Each row is a point on a tangle of strands that fork and nearly touch. The rows are in no order.
Two points are linked if the straight distance between their rows is under 91.8. Some points are linked to none.
(236): [ -8 -39  18 -21  18  25  30 -41 -46 -17   4 -18  14 -10  -5  -8 -13 -11
 -37  40  29 -31   8]
(377): [-10 -13   4   9 -46   5  22  -2 -20  -7  30   3  23 -10  26  -8 -44   1
 -13 -22  27 -18  24]
(260): [ 31  10 -20  16  10  10  22  -5   1 -11  20   1  -1 -13   3  -3 -16 -31
   4 -37  11 -32  10]
(674): [  6   1 -20  11 -32  -8  34   9 -14   4  31   9  17 -11   9 -10 -18 -31
   2 -44   7 -26  19]
(200): [-10   6  -3 -19   0 -19  55  28  48  19  30 -21  56  10   4   7  25 -85
 -12 -37 -21 -51   3]
(175): [ 18  36  -4  23  29 -19 -25  40  41  45 -19  -6 -25 -17   1   9  44  21
   8   0 -42  42   9]
(646): [-10 -30  -2   7 -15  33  71 -47  -6 -16  25 -25  39  -9  21  12 -45 -14
 -29  14  15 -29  31]
(573): [ 22   7 -10   1 -16 -18   4   5  40 -17  -7  16  -1 -25  50  -4  10 -20
  16 -37  -6   0 -18]
(247): [  0 -21  34 -21 -23  -2 -16  -5 -13 -22 -15  22 -24 -18  20 -20 -22  34
 -11  35   5  16 -18]
(267): [-21 -11  -5   2  21  11  -7 -19 -64  -8 -24   5 -21   9 -27  -1   9  18
 -23  37  21   5  -3]
(322): [  1 -32  24 -25  20   4  42 -12 -13 -19 -14  -3   2 -25  18  -6  -2 -34
 -44  26  19 -30 -14]
(78): [ 16  -1 -19 -12  11  20 -30 -33 -19 -37 -13   2 -30  19 -11   9  19  69
  -5  57  -8  45 -12]
(314): [ 10  10  -6 -13 -33 -26 -32  29  25  13  -1   2  -2 -15  46  10  29   8
  19 -43  -2  23   2]
(676): [-17  28 -12 -17 -19 -50 -44  58  45  12   5  25   2  24   0   4  56 -19
  31 -46 -45   2 -25]
(712): [ 35  13 -15   2   0   2 -32  30   6   2   3 -27 -30   1  -7  20  20  82
 -21  30 -20  61  15]
(691): [-15  11  19  -6  12 -28 -17  12  39  31 -22  23  -1 -16  29   2  57 -45
  13 -17 -33  -9 -11]
(294): [-20 -10  45 -10 -24   6 -37  19 -35  22  26  -5   5 -12 -11 -15 -46  38
 -22  13   8  -2  36]
(644): [-27 -20  44  -4 -18   7 -47 -22 -37  25  23   2  -4   9 -17 -18 -48  77
   7  27  -4  34  19]
(75): [ 31  14  -5  10  19 -24   7   4  14 -26 -11  39 -35 -15  33   3  17  -5
  11 -15  -5   4 -38]
(584): [  2 -22  15 -49 -56 -15  -2  23  31  11  22   1  37  23  16  -6 -17 -38
  19 -38   2 -32  12]
(65): [ 18   0  16  -1  20  16 -15 -11 -24 -23  -3  14 -24 -23   6  10  -6   5
 -27  12  11 -33  13]
(194): [ 50  17 -16  21  21  10  -8  -5  21   1 -15   2 -31  14 -26   9 -28  26
  45 -21 -17  13   2]
(500): [-18  12 -17  16  21  61  -7 -28  10 -34 -23 -34  19  16 -27  10 -35  15
  -2  45  21 -14   4]
(459): [ -4 -20 -10  13  16  16  81 -39  -2  -5  28  -6  14 -31   0  -4  19 -65
 -31 -10 -11 -36   5]
(202): [  3  29   3  23  49 -25  17  -2   8 -14   8  31 -13 -29  35   1  44 -33
  11 -34 -31 -14 -36]
(752): [ -2 -18  22 -21   2  11 -26 -15 -18 -20 -26   6 -21   4   7  14 -10  77
 -17  64   5  40 -10]
(227): [ -7 -25  11 -16 -22  -2   8 -10 -30  10   7 -20  17   0 -11 -32 -23   3
 -11  16  31  23 -11]
(543): [ -5   1   1 -15 -13 -40   9  33  27   3  17  29  25  30  11   8  15 -55
  39 -69 -16 -37 -17]
(367): [ 17  16   4 -22  -7  -7 -29  39  -9   1 -16  -4 -29 -21   1 -10  34  62
 -39  41 -12  53   2]
(780): [ 13 -18  44 -33  -4   0 -16  13 -17   3   2  20 -15 -15  18  -1  -4 -14
 -18   1   5 -42  17]
(693): [ -2  16 -19  22  34   6  -4  22 -20   5 -20 -32  12 -15  -7   5   4   5
 -21   8  34  11   4]
(604): [ 22  14  -8  17  18  11 -20   0 -11 -24 -18  15 -39 -13  10  16   1  35
 -17  22  -7  -1   7]
(817): [ 17  25   2 -21  -4 -21 -33  54  18  32 -13  -4 -29 -15 -19  -5  48  26
 -15  20 -26  46   0]
(494): [-10 -27  26   0  -8  -7 -33 -19 -34  -4  -4  13 -33  24 -27   4 -33  86
  10  43  -3  40  -9]
(481): [ 26   5 -20  -1  16  15 -13 -26   7  -5 -23  -8 -33  19 -28  -8  11  44
  13  41  -6  56 -19]
(388): [ 38  35 -24  26  44  -6   4 -14  19 -10  -3  22 -37  -7  13   5  43  23
  13  -6 -23  40 -31]
(807): [ -8  -8   1 -19 -25 -10   5  17 -30  10   7  -3   8 -14  -5 -28  14 -24
 -21  -4  23  11 -11]
(345): [ 16  25  -8 -10 -23 -35 -39  41  49  21   1  17  -6   3  28  14  44   0
  40 -53 -44  18   0]
(158): [ 13 -13  20 -21 -39 -14 -38  18   9  28   1  -9 -17  -7  -7  -7  -8  41
  14   8  -6  47   6]
(285): [-25 -35   6   0   9  33  66 -61 -33 -12  25 -28  35  23  -8  15 -39  -7
 -28  38  24 -32  19]
(782): [  2 -13   9 -12 -16 -21  39  18  24  37  -5 -17  30  16 -13 -20 -15 -53
   9 -15  10   4  -6]
(53): [ 17 -24   9 -27 -56 -11 -14  26   5  11  33  -7  19  12   3 -12 -32   0
  29 -46   8   9   6]
(154): [ -4   1  -3  38   6  -4  31   2  26 -19 -38   1   0 -15  16   2 -35  -2
   0  14  20   0 -27]
(520): [ -8  14 -10  13   1 -20 -13  35 -31   8  -8  -6   1 -27  10  -1  24   2
 -26  -1  19  19   8]
(814): [-37  -3 -49  37  13  37  12 -72 -27 -18  -6  -4   4  18 -25   2  -5  -5
  23   6  18  -2   4]
(319): [ 16   8  25 -27   7 -21 -30  43   3   6 -12  28 -27 -14   9   9  25 -12
 -15 -10 -12 -26   8]
(333): [ -3  21 -39  34  16  26  -6 -31  -3 -43 -17  16 -23  12  -9  22 -10  41
  17  13   1   2  -3]
(551): [ 21   8 -28  15  -3  17 -33 -17   8   8  -7  -9 -25  13   3  32   6  85
  17  19 -26  50  35]
(352): [ 28  -9  -1 -10  -7 -18 -19  23   6  42   6 -15   7  14 -14   7 -13 -11
  46 -49   3   5  19]
(327): [-38   0   8  -5  -5 -21  13  14  19  16   8  17  18 -21  13 -14  56 -73
 -14 -23 -25 -36 -13]
(776): [-17 -23   5  19 -24  20  39 -23 -14 -15   9 -18  41  -1  31   9 -69   9
 -11   7  27 -16  26]
(770): [ 18  19 -15  14  18  -2  37  -1  36  -5  12   7  25 -25  37   2   2 -49
  28 -59 -18 -30  -6]
(288): [ -6  22  -3  15  23 -18 -18   8  22  52 -26   2 -12 -21  17  -1  35 -21
  17 -22 -25  21   8]
(298): [ -8   8 -20  25  45  32 -15 -11 -19 -14 -30 -39  13  13 -17  34 -15  16
  -7  30  36  -1  14]
(575): [ 28 -29  32 -43 -10  -1  13  10  24   4  14   0   7   8  12  -4 -15 -43
   9 -20   1 -49   8]
(841): [-36  -4   6   2   5  52 -38 -49 -47  -5  26 -14  13  32 -41  -7 -36  50
  14  33  15   3  18]
(8): [  0  10   9 -30 -14 -36 -12  64  30   1  -8  -6  26   0  10  -4  25 -40
 -10 -11  12  -3 -31]
(66): [  2  11  22   9   6 -53  12  47  10   1   4  40  -8  10   3   4   8 -47
  17 -47  -7 -26 -31]
(255): [-47   0 -14  13 -13  38 -48 -45 -45 -20  15   4  -2  44 -35  13 -18  78
  20  45   8  19  10]
(364): [-22 -16   0  -4 -11  -6  59 -14   0  14  29   7  17 -28  -1 -21  36 -72
 -30 -23  -1 -29   2]
(758): [-36  15 -41  38   1  32 -18 -49 -30 -15 -15   5 -18  24 -33  15  -6  38
  17  25   4  13   8]
(729): [-12   7 -10  35  51  15  50 -26   5  -3   0  -8   0 -31 -16 -12  19 -53
 -20  -3 -10 -21 -16]
(465): [ 34  21 -28  24  35  -1  -6  -9  14   2 -17   4 -46  26 -15  12  41  57
  13  24 -35  59 -19]
(205): [ -2   7   8  23 -21  15  -7   1   6  17 -10  -1  -3  -7 -26 -18 -47   5
  12  -1  -7  -5  28]
(688): [ -8  12  11 -32  -3 -46 -33  65  17  21 -16  -7  -2  -5   2  -1  54 -14
 -11  -3  -1  30 -26]
(433): [-23 -19 -14  16 -11  25  23 -56 -25  -6   1 -16  19  12 -17 -21 -28  -1
   6  20  21  16  -1]
(456): [-16  33 -38  26  47  31 -31 -22  -4 -53 -28   3 -20  30 -24  56  25  46
  14  45  -2  -6   6]
(417): [ -4 -17  16 -15  12  47 -17 -44 -44   1  30 -15  14  22 -28 -14 -51  21
  -4  19  11 -19  25]
(766): [-14  22 -18  42  32   5  20 -23  16  -6 -35  -1 -11 -15  -3 -12   1 -17
   4   8  -1  12 -29]
(707): [ -2 -15  14 -24   1 -33  52  17  20  35  16 -22  44  31  -6  -1  14 -80
   2 -27   4 -28  -7]
(410): [-22  13 -13 -23 -37 -30 -28  34  49  -2   7  23  29  25  14  -1  32 -44
  24 -56 -32 -35 -13]
(9): [ 25 -25  26 -25  -8  33  13 -37 -19  -1  35  -8   5  14 -21 -28 -55  -6
   7   0  12 -24  12]
(514): [-10 -18  21 -36 -49 -33  -3  54   2   0   5  -1  23   7  -3 -21   6 -22
 -13  -6  26   3 -23]
(654): [ 15  -2  -5  18  14  33  28 -21 -14 -31  19   6  -3 -10  -7   6 -33 -17
 -18  -2  14 -57  21]
(357): [-11  -5  16  14 -10  -6  46  16  18  14 -19 -18  20  -7   4  -4 -31 -32
 -18  11  22 -11  -1]

A fork is a point with three links, a tip a point with one. Leave the first point through the second and follow the links. Name the first fork or tip that comes.
(154) / (766) => (817)
(260) / (674) => (322)
(817) / (175) => (200)
(322) / (236) => (260)

A fork is a point with three links. Follow the links from the first point to the second and name the forks in between, in order.
(236) / (575) => (260), (65), (780)
(500) / (78) => (807), (758), (333), (65), (260), (573), (75)
(712) / (654) => (817), (807), (758), (333), (65)
(66) / (481) => (573), (75)
(367) / (676) => (817), (807), (758), (333), (65), (260), (573)

Name the points in between on the shortest way along the links from the first point to the second, in order.
(247) / (417) => (752), (78), (481), (465), (388), (75), (573), (770), (260), (654), (65), (604), (333), (758), (255), (841)
(285) / (352) => (646), (776), (377), (674), (260), (654), (65), (780), (575), (584), (53)
(367) / (543) => (817), (688), (8), (514), (807), (227), (433), (814), (758), (333), (604), (65), (654), (260), (770), (573), (314), (345), (676), (410)
(782) / (691) => (357), (154), (766), (729), (459), (364), (327)
